Points on a hilly landscape, in no order, each with its height.
A climber steps from a point to the highest of its 3 nearest points, and stops where none of them is higher. Distance is the straight distance between rows; heights are no part of it.
nek: [-17  14 -10   1  19   6   4  27  12 -26 -10   4  -9   4  14   9  -2   3
  -1   2   0 -30  -7  17  -3   2  11  19 -14  10   2  23  -4]  (h 6.27)
nup: [ -1  -2   1  -4 -11  -5   3 -12  10   8   9 -23   1   2  -3 -14   0  13
   8   6   9  17   6 -12  10 -16  -3 -13   2   2   4 -20   4]  (h 7.43)
saf: [ -4   0 -14  14  10  -2  -3  18 -15   3 -10  32   3  -8  12  17   4 -23
   4   2  -7  -1  -6  16  -5   0  -9  11  -3  -8  -8  21   0]  (h 4.85)
sova: [ -1 -18  -6   7  13 -15   3  -1 -31   6 -10  37   3 -14  27   5   4 -25
  12 -13  -6   8 -16   6 -20  -1 -23  13  14 -17 -16   7  19]  (h 3.63)
Fovur: [  1  -7 -13   7   4  -8  -2  19 -12   7 -12  25   0 -16   7   7   1 -22
   0   0  -1   3  -2  15  -7   2 -16   9   3  -5 -11  16   0]  (h 5.26)
fabi: [ -2  -9  -1  -6  -5 -14   1  10   5  10  -2  -2  -1  -6   2 -11   3  -7
   0   8   6   2   7  -2   2  -2  -9 -13  -6   3   0  -6  -7]  (h 7.75)
tutup: [-18  28  -1  -3  -3  18  -7 -10  30 -28  -4 -27   6   3   4  18  -7  16
 -15  -4   0 -15  -9  10   5  -1  32  10   8  -7  10   7  -5]  (h 5.68)
Zulov: [  8 -28   3  12  10 -11   6  -6 -22   5   8  35   5  -7   7 -15   2 -15
  -2  -3   2  12 -10  -6 -12  15 -20  -5  11 -16 -12  -3  15]  (h 5.66)
patu: [ -5   2  -3  -7  -6  -2   0  11   5  -1  -8 -15   7  -1   5   3   1  -7
  -7  -3  -2   3   2   9   0  -5   1   1  -7   2   1   8 -14]  (h 4.83)
pabu: [ -5   2 -13   1   2   5  -1  18  -2  -7 -11   6   0  -7   8  10   2 -12
  -5   3  -2  -5   3  16  -3   2   2   7 -13   1   0  18 -13]  (h 3.60)
foduz: [ -1  -1 -15   5  -1   2  -4  20  -4  -1  -7  17   2  -8   4   2   1 -16
  -2   1  -3  -1   4  11  -6   0  -3   5 -10   1  -5  20  -7]  (h 1.09)
somo: [ -3   5  -1   3 -16   7  -4 -24  11  11  13 -25   8   7 -13  -6  -5  13
  18   4  10  15  13 -17  13 -15   9  -8  13   4   4 -20   7]  (h 7.18)
Gen: [ -9  19  -5  -4  -8  17  -5  -8  18 -12  -7 -30  12   7  -2  15 -12  11
 -11 -10  -5   1  -3   5   7  -8  23   4   3  -6   8  -1 -12]  (h 6.17)
tovet: [ 30 -19  24   6   7  -7   3 -10 -24  24  23  24  -7   9 -14 -14   2   5
   7  -8  -5   7   6 -16  -4  27 -19 -13  -2   5  -9  -3   5]  (h 4.16)
bebup: [ -3  -5  -7 -10  -2  -7  -2  12   2   4  -7  -2   8  -3   4  -3   4 -11
  -1   3   1   8   6   5  -3  -3  -3  -5  -5   6   2   3 -10]  (h 2.99)
zin: [  3 -14   3  -3  -5 -13   8   5   2  12   0  -5   0   0   1 -18   5  -1
   2   5   8   8   1  -1   1  -6  -9 -10  -4   4   7 -12   1]  (h 6.70)
sok: [  0  19 -13  -1 -26  15 -10 -20  26  -4  -2 -32  12   8 -21  13 -13  14
   0   4   1   9  14 -18  11 -14  29  -3   6  -9   0 -11   1]  (h 5.79)
Fila: [ -9  23  -7   1 -12  25 -15 -17  26 -18  -3 -32  15   8 -14  23 -17  16
 -16  -4   0  -4   3  -4  10  -1  40   4   8  -8   6   1  -2]  (h 5.63)
futep: [  1  -8 -16  11   8  -2  -4  14 -19   3  -8  31   0 -11  10  11   2 -20
  -3  -3  -1   0  -5  12  -8   1 -15   8   2  -8  -9  16   5]  (h 4.96)
tet: [ 15 -13  28   0   3  -3   5 -12 -18  20  17   7 -10   5 -15 -20  13   6
  10   0   2   8   2  -6  -1  12 -13 -18  -5   8   1 -16   3]  (h 5.94)
Fazon: [-13  10 -19  10  20   9   2  31   3 -26 -15  17 -11   2  15  14   0  -3
   2   7  -2 -23 -12  15  -3   1   7  27 -19   1   1  24   3]  (h 6.08)
nedo: [  3 -18   1   1   2 -10   2   8  -7  10   1  10   1  -6  -6 -16   5 -12
   1  10   6   9   0  -4  -6   8 -10 -15  -3  -2  -5  -7   2]  (h 6.67)
fid: [ 32 -15  31   0   0  -6   0 -11 -25  28  24  18 -12  10 -18 -15  10   4
   8  -4  -7   4   6 -23  -1  21 -17 -15   0  11  -7  -7   0]  (h 4.93)
fuve: [-16   8 -10  11  16   5   4  27   6 -23 -10   7  -7   0  10  12   2   0
  -3   4  -2 -20  -9  18  -2   1   4  22 -15   7   2  22  -8]  (h 6.07)
Rus: [  0   1   4   1  -7   1   2 -24   8  10  12 -20   3  10 -12 -12   0  19
  16   4  10  12  15 -14   9 -13   3 -10   8   5   6 -22   5]  (h 7.42)
Vofa: [-13  22   4  -8   6   9  -5   0  16 -25  -5 -25   2   1  12  13  -6  13
 -12  -7  -6 -14  -5  18   8  -5  20  10  -3   0  10  12 -14]  (h 5.29)
geve: [  5 -24   0  10  13 -13   6  -3 -22   6   2  34   0 -10  10  -7   0 -18
   1  -2  -1  10 -12  -2 -15  12 -18   0  11 -13 -17   0  18]  (h 6.12)
gibig: [  6 -21   1  12   8 -10   5   3 -15  11   4  26  -1  -7   0 -13   2 -13
   1   6   4   4  -4  -4 -11  15 -17  -8   5  -8  -3  -4  13]  (h 6.54)
lenu: [ -1 -15  -8   2  11 -17  -1   1 -30   9 -12  40   3 -11  20   9   3 -23
   6 -10  -5   5 -14   5 -11  -1 -26  12  13 -14 -17   9  13]  (h 3.33)
finop: [  0 -23  -2   8  14 -12   2  -4 -27   1  -3  36   4 -10  16  -3  -1 -20
   3  -3   2   8 -15   1 -17   7 -26   2  12 -18 -15   4  18]  (h 5.30)
delun: [ -2  -3 -18  10  13  -2  -3  15 -20  -2 -10  36  -4  -7  12  17   2 -23
   4  -4  -6   0  -6  16  -7  -7 -17  14   0 -14  -9  16   5]  (h 4.89)
dum: [ -9  25  -9  -5 -16  32 -18 -12  27 -13  -4 -35  12   7 -26  17 -19   9
 -14   4   1  -1   6 -14   7  -4  41  -3   2  -8   4  -1  -4]  (h 5.53)
Galot: [ -5  10  -8 -15 -11   3  -3  -4  13  -6  -6 -26   7   4   4  11  -3   5
  -6  -5  -2   1   4   7   4 -12  10  -4  -1  -5   8   4 -17]  (h 4.84)
Sir: [ -1 -22  -1   5   9 -13  -1  -4 -32   6  -7  40   4 -10  26  -1   4 -27
   2  -7  -5   5 -16   1 -16   2 -24   7  14 -20 -15   3  16]  (h 4.32)
kiver: [ -5   6  -7  -5  -2   2  -1  14   3  -5  -9 -11   0  -2   8   2  -1  -3
  -5  -1  -5  -2   6  17   1  -5   2   1 -11   4   4  12 -20]  (h 4.88)
sut: [-17  20 -12  -3  15   2   4  25  19 -32 -14  -8 -15   4  13   8  -7  11
 -12   0   2 -33 -16   7   1  -3  13  22  -4  10   8  14   3]  (h 6.91)
Mati: [  3  22 -11   3 -22  28 -15 -13  32  -4  -4 -34  13   7 -29  20 -18  12
  -5  14   2  -1  18 -17   5  -6  45  -6   0   1   5 -11   0]  (h 5.45)
pak: [-18  28   2  -7  -3  13  -5  -7  25 -27  -4 -26   6   2  10  16 -12  16
 -13  -6  -3 -19 -14  11   6   2  29  13  10  -3  13   9  -7]  (h 5.48)
Zam: [  1  18 -12  -2 -15  20  -8 -21  25  -4  -2 -33  12   7 -18  17 -14  14
  -2   1   3   8   8 -12   8 -17  29  -4   8  -3   4  -6  -2]  (h 5.97)
minul: [  7 -12  19   2   2 -10   8  -2  -7  14  12   1  -3  -1  -7 -15  10   2
   3   7   4   6   8  -9   4   6 -12 -18  -7  10   3 -18   3]  (h 6.79)
kotab: [ 11 -13  25  -4   2  -5   5 -13  -8  17  15  -1  -4   1 -15 -22  10   9
   9   3  -1   7   9 -11   3   7 -12 -12  -8   6   5 -18   0]  (h 6.40)
sor: [  6 -17  14  -2   2 -11   4  -1  -2  11   9   0   1  -3  -3 -23  10   1
   3   6   6  12   2  -4   3   3 -12 -15  -5   6   7 -18   2]  (h 6.94)
retim: [-17  25 -19 -19  14  -1  12  29  22 -32 -23  -5 -21  11  10  17  -9   4
 -21   0   0 -47 -25   5   6  -4  17  19   6  10  12  19   6]  (h 6.60)
lefe: [-20  30  -9 -14  13   2   9  22  26 -31 -15 -12 -16   6  16   8  -5  11
 -14  -1  -1 -36 -17  13   5  -3  18  25   1  11   7  14   2]  (h 6.56)
Komav: [ -1 -10 -12  -4   0 -10  -3  16  -6  10  -6   8   6 -10   5  -5   5 -14
  -4   5   2   5   3   8  -4   3  -7  -5  -4  -1  -2   5  -5]  (h 5.80)
sas: [  8 -25   8   9  13 -11   8 -12 -35   2   0  39   3  -3  18  -6   2 -20
   2  -7  -2   8 -13  -4 -22  10 -28   4  11 -15 -12  -1  18]  (h 4.97)
nokek: [ -3  -2  -9 -10  -9  -8   2   6   6   6  -6 -15   7  -2   3  -9   0  -4
  -3   0   1   8   2   2  -1  -8  -1  -9  -5   5   1  -2 -13]  (h 4.21)
veru: [ -1  25  -3   1 -16  32 -20 -11  33 -11  -6 -31  17   6 -27  17 -13  16
 -12   4   3  -5   9 -13  10  -1  50  -2  -1  -5   3  -5  -4]  (h 5.47)
Buso: [  0 -15  -2  -4   0 -11   6   9  -2   8   0   4  -3  -5   3 -13   5  -9
  -3   6   8   7   0   3  -2   3 -10 -11  -4   3  -3  -4  -2]  (h 6.83)
nodun: [ -4  11 -11 -12 -17   1   1  -9  17  -1   0 -30   9   4   0   3  -7   6
   0   0   1  15   1  -4   6 -16   7  -7   4  -3   5  -7  -9]  (h 5.46)
bazut: [  2  17 -14  -1 -20  10  -8 -18  24  -2   2 -29  11   8 -20  12 -13  12
   1   5   3  14   7 -15   9 -14  24  -4   5  -6  -3 -11   2]  (h 5.35)
reli: [ -4   4 -11   4   8   5  -1  22   2 -13  -9   6  -1  -2   9  12   2  -7
  -3  -5  -4 -13   1  21  -3   2   2  14 -14   7   4  21 -14]  (h 2.74)
bito: [ -2 -14  -4  -4  -2 -13   3  17   0   9  -4   6   3 -11   6  -9   5 -13
  -1   6   6   6   4   0  -6   2  -7  -8   0  -1  -1  -2  -6]  (h 6.49)
Pazat: [  0   1   6   1  -8  -1   2 -22   5   8   9 -20   0   4 -12 -17   1  15
  14   4   9  11  12  -8  13 -13  -2  -9   4   5   6 -22   5]  (h 7.47)
ror: [ -3   5  -5 -16 -11  -1   0   3  11  -1  -7 -22   5   3   3   2  -4   2
  -4  -8  -8   6   3   7   6 -14   3  -8  -4  -5   4   0 -15]  (h 4.66)
Bafan: [ 15 -23  13  11  12  -8   7  -6 -21  10  14  30   0  -3  -2 -16  -1  -8
  -3   3   2  10  -3  -8  -7  26 -20  -6   1  -6  -4  -6  12]  (h 4.75)
denu: [  0 -10 -13   8   1  -7  -6  17 -10   7  -9  22   0  -9   6   3   2 -20
  -2   5  -1   4   0   7 -10   3 -12   0   3  -3  -8  14  -2]  (h 5.36)
laf: [  7 -12  13  -1   0  -8   8  -9  -1  11  10 -12  -3   1  -6 -19   8   8
   8   6   7  11   6  -4   8  -5  -9 -15  -1   7   6 -20   5]  (h 7.31)
tud: [ -5   7  -5  -8 -18  -1  -2 -18  14   4   6 -24   5   5 -10  -5  -5  14
   5   6   9  14  12 -14   7 -20  11  -8   8   1   6 -19   3]  (h 6.73)
Kazif: [ -3   8 -11  -3 -21   4  -3 -20  17   6  -1 -26  14   5 -11   3 -11  12
   5   3   4  14  11 -11  11 -17  16  -8   7  -5   2 -17   1]  (h 5.60)
bizop: [ -5   1  -5 -11 -17  -4   0 -13  12   3  -3 -27   4   2  -5  -3   2   4
   4   3   3  14   6  -4   9 -16   3  -9   2   2   6 -16  -8]  (h 7.07)
Mos: [ 25  -8  35  -9 -12  -2  -6 -23 -22  29  26  -2 -16   7 -20 -16  13  12
  19  -8  -6   4  15 -21  -2   6 -11 -10   4  16   0 -18  -2]  (h 3.81)
bamo: [ -3   4 -14  10  10   8   2  22  -4 -11 -10  15  -4  -6   7  11   1 -11
   1  -1  -4  -8  -1  18  -5   2   0  13 -14   5  -4  23  -6]  (h 3.49)
gekuf: [-22  31   0  -6   6   8  -1   0  23 -33  -6 -23  -3   3  14  14  -7  13
 -15  -5  -3 -27 -14  14  11  -3  22  19   6   7  11  11  -2]  (h 4.55)
Bupim: [-17  12 -14   9  20   9   8  26  10 -25 -10  16 -13   1  12  11  -2  -1
   0   7   2 -29 -10  16  -6   1  11  24 -18   5   4  23   1]  (h 6.20)
Sevat: [  3 -10  -7   5  15 -15  -1   4 -31   7 -17  42   2 -11  26  13   7 -22
  14  -8  -6   4 -17   5 -16  -3 -26  16   9 -16 -16  10  18]  (h 3.35)
zudi: [ -2  -2   1  -7 -14  -8   3  -6  12   5   1 -21   2   1   0 -10   2   7
   7   3   5  13   7  -5   7 -14   1  -8  -2  -1   4 -19   0]  (h 7.35)
Lome: [ -5   5 -13   5   7   5  -1  20  -1  -8 -10  12   1 -11   1   9   2 -11
  -4  -1  -3 -10   3  17  -5   4  -5   7 -11   4  -2  23 -10]  (h 2.51)
lokuz: [ -9   6  -6  -9  -5   0   0  12  11  -3  -5 -17   5  -2   9   1  -1  -2
  -7  -4  -6   1   6   7   2  -7   3  -2 -10   5   1   6 -17]  (h 4.92)
fivi: [ 26 -24  18  11   8  -5   6  -8 -27  16  20  29  -7   6  -4  -9   4  -3
  -2  -3  -5   8  -4 -19  -6  28 -22 -11  -2   1 -12  -3  11]  (h 2.85)
zegum: [ 34 -17  27  -3  -3 -10  -5 -10 -24  33  27  25  -9  11 -15 -12   7   6
   9  -5  -4   6   4 -25  -5  25 -16 -14  -1   8 -13  -6   8]  (h 4.52)
dov: [ 13 -17  18   5   4  -9   4  -3 -12  15  14   6  -8  -2 -10 -20   6   2
   1   6   5   6   4  -8   4  13 -12 -18  -7   7   1 -14  10]  (h 6.65)
koguv: [-14  16  -6  -4   6   7   1  14  12 -23  -7 -13   0  -2  14   6  -1   5
  -7  -2  -8 -15  -3  19   2   1  13  14  -7  11   6  17 -16]  (h 5.11)
Gugob: [ -1  -3  -8  -2  -6  -6  -4  19   2   5  -7  -2   2  -6   6   1   4 -10
  -3   4   2   3   4   9  -2  -4  -5  -6  -9   1  -3   9 -12]  (h 3.77)
Rarol: [ -6  19  -9  -5 -19  16  -6 -15  19  -7  -3 -32  10   8 -11  14 -15  12
 -15  -7  -1   1   2  -1   7 -10  24   4  -1 -11   6   0  -9]  (h 6.55)
fisum: [  4 -27   7   2  17 -18   7 -13 -40   0  -8  42   0  -9  28  -4   1 -20
   5 -11  -6  10 -19  -3 -21   3 -29   6  13 -20 -17  -1  20]  (h 3.97)
sama: [ 21  -9  33  -3   0  -2  -5 -16 -21  22  22   2 -12   7 -14 -21  10  13
  11  -1  -5   2   9 -12   3   9 -13 -15  -4  14   2 -15   2]  (h 4.94)
vas: [ 17  -8  31  -2  -2  -3  -2 -23 -13  22  22  -2 -10   3 -20 -19   9  15
  15  -4  -3   8  10 -11   7   5 -16 -10  -2  13   7 -21   2]  (h 3.93)
gaf: [ 14 -22  22   8   5 -10  10  -3 -17  13  21  16  -8   3 -10 -15   7  -5
   2   3   2   7   5  -8  -2  22 -15 -12  -1   2  -5  -9   9]  (h 6.23)
voviv: [ -2   5 -19  18  18   9   1  22 -11 -11 -11  31  -3  -5  14  22  -2 -11
   3  -1  -5  -9 -10  24  -3   1  -9  25 -11  -8  -7  25   2]  (h 4.68)
div: [ -7  26  -6   0  -7  22 -14 -15  22 -19  -3 -30  11   8  -8  20 -12  12
 -13  -4   0  -3  -1   1   9  -2  31   6   5  -6   9   5  -3]  (h 5.77)
kulev: [ -1  21  -5  -1 -19  29 -16 -12  31  -8  -3 -34  12   5 -37  21 -15  15
 -10   6   3  -8  12 -17   4  -3  47  -6   2   1   8  -9  -3]  (h 5.44)
bik: [  2 -18  10   0   0  -9  10  -6   4  11   8  -9  -1  -2  -5 -18   6   4
   5   4   4  10   4  -5   2  -2  -7 -11  -7   3   3 -19   1]  (h 7.13)
raf: [  0 -14  -7   4   0 -11  -1  18  -3   8  -7  11   3 -11   4 -12   5 -18
  -2  10   7   2  -4   4  -5   4  -8  -6   4  -2  -6   8  -1]  (h 6.14)
Koli: [ -3  18 -12  -7 -21  18 -12 -12  25  -8  -5 -28  12   9 -12  16 -13  12
  -9  -3  -5   4   6  -9   7 -13  31  -3   7  -8   6  -7  -5]  (h 6.16)
dele: [  8 -21  13   2   5 -10   4   1  -9  10   9  10   0  -4 -10 -18   8  -5
   3   9   8  10   2  -6  -2  11 -12 -13  -2   1  -5 -10   3]  (h 6.61)
levek: [  3 -21   3  -1  20 -20   7  -9 -41   4 -20  42  -4 -10  32   4   9 -21
   9 -12  -9   3 -19   3 -22  -1 -31  12  14 -19 -17   0  18]  (h 2.80)
Lalo: [ -3  13 -10  -6 -19  12  -7 -18  23  -1  -1 -30  11   5 -14   9 -12  10
  -7   1   1  12  10  -8   9 -16  22  -6   4 -10   1  -9  -2]  (h 5.21)
lef: [ -2  -8 -10   5   7  -7  -3   8 -25   8 -12  36   3 -10  20   8   4 -22
   3  -6   0   6 -12   9 -11   0 -25   8  11 -12 -12  11  12]  (h 3.17)
gakol: [ 22 -24  19  15   3  -8   9 -14 -31  13  17  37  -7   7  -3  -9   0  -6
  -3  -7  -8   7  -3 -16  -8  24 -27 -10   0  -7 -15  -2  15]  (h 2.14)
rasug: [-13  25  -3  -3  -5  17  -9 -10  21 -22  -3 -28  13   8  -2  20 -10  13
 -15  -7  -2  -5  -5   4  13  -5  27   5   8  -5  11   8 -12]  (h 5.95)
Sikab: [ 19  -5  32  -5  -8   3   1 -27 -18  25  21  -8 -13   7 -19 -17  11  17
  15  -8  -3   7  16 -10   5   2 -10 -13   7  13   4 -19   3]  (h 2.90)
bam: [-18  18 -15   1  16   4   7  26  13 -30 -13   7 -13   3  17   9  -2   4
  -6   2   2 -36 -13   8  -4   1   8  23 -13   9   5  16   1]  (h 6.22)
Lon: [ -6  -7 -13   2  -1  -6  -1  18  -3   4 -10   8   2 -12   6   0   0 -19
  -3   5   3   2   2  10  -8   2  -7  -1  -2   2  -3  10  -7]  (h 4.79)
Funag: [ -1   7 -14  13  11   9  -1  21  -7 -10  -7  19  -2  -7  10  12   3  -9
  -2  -1  -3  -7  -1  18  -5   0  -2  17 -14   0  -4  23  -5]  (h 3.87)
genad: [ 13  -4  28  -5  -4  -1  -3 -25 -16  23  20 -11  -9   4 -17 -17   9  15
  16  -7  -2   4  12  -9   8  -1 -11 -13   1  11   5 -20   4]  (h 2.87)
Piv: [ -5  11 -10  -9 -14   3  -4 -14  17   2   1 -30   8   8  -9   6 -10  10
  -1   1   1  11   5  -8   9 -19  15  -4   4  -5   3 -10 -10]  (h 3.69)
Pimup: [  5  -4  21   0  -4   1   4 -24  -7  10  15 -18  -3   3 -13 -20   5  14
  16  -2   6   7   9  -9  11  -9  -6  -9   4   5  13 -24   5]  (h 7.22)
mav: [ -7   9 -15  17  12   9   1  25  -4 -17  -8  26  -7  -2  10  18   2 -10
   1   2  -3 -16  -5  16  -5   1  -2  22 -16  -3  -3  20  -2]  (h 4.29)
Luti: [ -4   0 -12   2   0   2   0  22   0   2 -11   3   2 -11   8   5   3 -14
  -2   2  -3   2   3  14  -3   0  -2  -2  -8   4   0  17 -15]  (h 3.59)
Lav: [  3 -22  10   4  11 -15   4   5  -8   9   9  18  -1  -5  -1 -18   5  -8
   0   4   8   7   0  -7  -5  13 -13 -12   2   2  -1  -9   6]  (h 6.57)
miva: [ -2   1 -15   8   1   1  -3  22  -8   0  -8  18  -1  -7  10  11   3 -17
   1  -2  -4  -2   1  13  -7   1  -4  10  -7   5  -6  23  -8]  (h 0.35)
Miz: [ -1 -17  -8   8   6 -14   1   4 -19   7  -2  31   4 -13   8  -3   4 -20
   2   0   3   8  -9   3 -14   8 -19  -2  12 -12 -13   2   9]  (h 7.03)
figi: [  0 -10 -10   5   0 -10  -2  15  -8   7  -9  23   3 -12   3  -5   3 -20
   1   3   5   7  -1   6  -6   6 -12  -4   4  -4  -9  10   1]  (h 5.86)
salor: [  1  13  -8   2 -20  11  -4 -20  23   4  10 -28  11   7 -21   4  -9  17
  11   7   7  13  20 -21  13 -17  21  -4   6   0   3 -23  11]  (h 2.58)
tuz: [-16  14 -17   0  21   2   7  28  12 -35 -15  11 -12   4  14  11  -4   6
  -6   6   5 -33 -16  11  -8   2   9  25 -12   3   2  19   3]  (h 6.21)
Naz: [-13  14  -7   2  12   9   6  23  10 -28 -12   4  -5   3  10   8   0   4
  -2   2  -4 -22  -7  18  -4   4   8  23 -12   6   9  17  -7]  (h 6.11)
goti: [ 23 -15  29  -2   1  -7   2 -10 -17  24  22   7 -11  12 -18 -18  13   7
   5  -2  -4   7   9 -13   6  15 -18 -14  -2  11  -6 -13   5]  (h 5.51)
tevif: [  4  -4  11  -2  -5  -3   7 -17   2  11  10 -19  -3   0  -8 -17   2  12
  12   6   8  13   4  -9  10 -11  -3  -9   0   5  11 -25   2]  (h 7.44)
duni: [ -2  -7 -14   9  15  -9  -2   9 -28   3 -11  41   0 -12  21  16   2 -23
   7 -10  -7   4  -9  11  -8  -2 -23  13   7 -13 -14  13  12]  (h 3.26)
tesos: [  2  -6   8  -2  -5  -6   8 -14   8  11   6 -16  -3   2  -2 -20   4   7
   7   5   9  15   7  -5   9 -14  -3 -11   3   1  11 -21  -2]  (h 7.40)
Tezaf: [-20  29   1  -7   1   7  -3  -4  31 -33  -1 -22   1   3   7  16 -10  16
 -16  -5   4 -21 -12  10  14  -2  27  17  11   0  12   6  -5]  (h 5.27)
bor: [ -3  14 -10  -7 -16   8  -3 -11  18  -7  -6 -31  12   9  -7  10  -9   7
  -5  -6  -2   9   1  -6   8 -14  13  -1   2  -6   4  -8 -10]  (h 3.54)
Sop: [ -1   9  -7   0 -17   6   5 -19  18   7   7 -27   9   9 -15  -2  -8  18
  11   6  11  14  12 -20  11 -20  17  -8   8  -2  -3 -18   8]  (h 5.81)
vomak: [ -1  20  -9  -3 -17  28 -14 -14  26  -4  -2 -32  11   8 -32  18 -12  10
  -5   8   1   1   8 -18   9  -9  43  -5   6  -4   6  -6   1]  (h 5.49)
Rafo: [  9 -25   7  14  14 -12   7  -9 -28   3   3  38   2  -3  14 -11   3 -12
   3  -1  -3  12 -10  -7 -15  12 -24  -5  11 -18 -10  -1  19]  (h 5.39)
ber: [  7   1  16   2  -8   5   0 -34  -2  11  20 -20   3   2 -14 -12   3  20
  16   2   7   8  15  -9  14 -14   2 -10   6  10   6 -21  10]  (h 7.27)
pulik: [-20  21  -6  -8   9   3   5  17  23 -34  -9 -13 -13   4  16  14  -3  10
 -13  -7  -1 -29 -13  12  -1  -1  17  17   2  12  11  14  -2]  (h 5.78)
gep: [  5  -6  20   0   2  -7   4 -16  -4  17  11 -11  -6   1 -13 -18   7  15
  12   3   4   7   7  -7   9  -6 -11 -15  -4   9  10 -19   4]  (h 7.02)
Mogur: [ 28 -13  32 -11  -7  -5  -6 -14 -20  32  25   2 -17  11 -17 -19  12  10
  11  -4  -7   1  15 -20   1  15 -17 -14   0  15  -2 -13  -1]  (h 4.25)
sulef: [ -3  -5   2  -5  -6  -9   5  -1   7   6   5 -12   3  -3   3 -17   5   3
   4   8   4   7   5  -7   7  -9  -7 -10  -4   2   4 -20  -4]  (h 7.09)
raku: [  4 -14   3  -2  -1 -16   5   5  -1   9   1   3   0  -3  -3 -15   8  -4
   0  10   6   6   4   0  -1   2  -7 -14  -1   5   3 -10  -3]  (h 6.86)
Vod: [-21  22 -15 -10  17   4  13  29  24 -32 -23  -2 -22   5  12  14  -9   3
 -11   3  -2 -40 -21   7  -1  -3  11  26  -4   7   9  19   3]  (h 6.78)
Romur: [ -7  11  -2  -7  -1   8  -1   9   8 -11  -7 -14   6  -4  11   7   2   3
  -8  -8 -10  -4  -1  16   1  -2   8   8  -8   2   7  15 -22]  (h 4.99)
zekel: [ 20 -12  29   0   4  -4   1 -14 -18  21  19   0 -15   5  -9 -21  11   8
   9  -1   1   8  11 -10   7  12 -14 -13  -4  11   1 -15   6]  (h 5.50)
podi: [ 37 -15  35  -8 -19 -12 -15 -14 -27  36  31  12 -13   7 -15 -16   8   9
  20  -8  -8   2  11 -29  -8  22 -15  -7   1  18 -10 -11   0]  (h 3.48)
sipen: [  2 -18  -1  11   4 -14   2   8 -15  10   0  33  -1  -9   6  -8   3 -22
  -5   7   7   6  -7   0 -10  15 -15  -2   7 -10 -11   1  10]  (h 6.51)
zaf: [-13  26   1  -2  -9  25 -14 -15  28 -25  -3 -31  13   5 -13  20  -8  14
 -14  -3   3 -12  -8   0  10   2  43   5  13  -9   7   6  -4]  (h 5.31)
veved: [ -6   1  -7 -10 -15  -1   4   1  11   0  -5 -22   2   2   1  -5   1   3
  -4   1   0   3   5   1   1 -12   1  -6  -2   2   4  -5  -7]  (h 5.72)
bosi: [-18  17  -3  -1   9   8   4  16  14 -23 -10 -11  -5   1  18  12  -4  11
  -8  -7   0 -24  -4  18  -1   2  14  17  -7   9   9  14 -13]  (h 5.70)
nefa: [ 12 -27  10  13  13 -10  11 -13 -29   6   7  41   1   2  10 -14  -3  -9
  -2  -6  -7  10 -12  -8 -13  16 -23  -4   9 -14 -17  -3  11]  (h 5.41)
guv: [-18  19  -9  -7  15   3   7  19  15 -29 -10  -7  -8   2  16  12  -1   9
  -8  -2   0 -31 -11  15   0   3  12  20  -5   9   6  19  -2]  (h 6.58)
nelab: [ -9   8  -4 -11  -5   2  -2   6   9  -5  -4 -22   5   0   6   5  -2   2
  -8  -6  -8   1   1  11   4  -8  10   1  -2  -2   3   3 -19]  (h 4.95)
todi: [ -4   0  -9  -6  -2  -3  -3  16   1   4  -9  -3   4  -8   4   2   5  -8
  -6  -1  -3   4   2  15   2  -1  -4  -1  -8   9   1  13 -16]  (h 4.44)
robob: [  7 -23   3   6   7 -13   4   3  -8  10   6  19   4  -6   0 -13   6 -11
  -1   9   5   7  -3  -6  -5  15 -13 -12  -3  -7  -8  -4   7]  (h 6.63)
mesol: [-20  32  -8 -14  12   2   7  17  28 -34 -15 -12 -15   0  15  18  -9  12
 -12  -1  -2 -38 -22   9   4  -8  19  18  10   9  16  14   0]  (h 5.71)
Mon: [  9   3  30  -1  -9   3  -2 -31 -10  20  21 -14  -8   6 -17 -21   8  13
  19  -6  -2  10  17  -8   8  -7  -8  -8   3  12   7 -21   5]  (h 2.11)
makuf: [-11  12  -5 -10  -6   9  -1   1  16 -13  -7 -25   7   2   7  10  -2   7
  -9  -6  -6  -2   1  13   3  -5   9   4  -2   2   7   9 -17]  (h 4.98)
guz: [  2   0 -19  13  19   3   1  13 -16  -1 -12  36  -2  -8  14  21   2 -19
   4  -4  -6  -3  -9  20   0  -5 -16  18  -6 -12  -9  20   3]  (h 4.86)
tep: [ -6   5  -6   3  -2   2  -1  21   1  -3  -6  -2   4  -7   6   8   5  -5
  -3  -1  -1  -6   5  14   0  -1   4   6 -12   6   2  13 -16]  (h 4.58)
Muva: [ 31 -20  20   7   4  -6   2 -12 -27  23  22  32  -9  10 -11  -9   3   3
   2  -3 -10   5   3 -21 -10  29 -25 -13   0   3 -14  -1   8]  (h 3.82)
Pomav: [  3  13 -13  -3 -21  15  -5 -19  26   8  -1 -28  11   8 -26  10 -10  14
   5  10   6   9  16 -18   7 -16  28  -6   9  -2  -1 -17   4]  (h 5.01)
bilub: [  9 -23  16   9   7  -9   5   2 -20  10  15  24  -3   3  -6 -16   8  -6
  -1   5   3   7  -3 -10  -7  21 -16 -15   6   1  -3  -9  13]  (h 5.57)

Where does a climber stop that starts at each point below?
nokek: Pazat
pak: Rarol
lef: geve
Tezaf: Rarol
Fila: Rarol
Sop: Pazat
Lon: fabi
duni: geve
bor: Pazat
miva: fabi
lenu: geve

For each start below, name every point that the climber comes to, in order.
Lome: pabu tep kiver lokuz nelab makuf Romur
Piv: nodun bizop zudi nup Pazat
ror: veved bizop zudi nup Pazat
Vofa: pak tutup rasug Gen Rarol
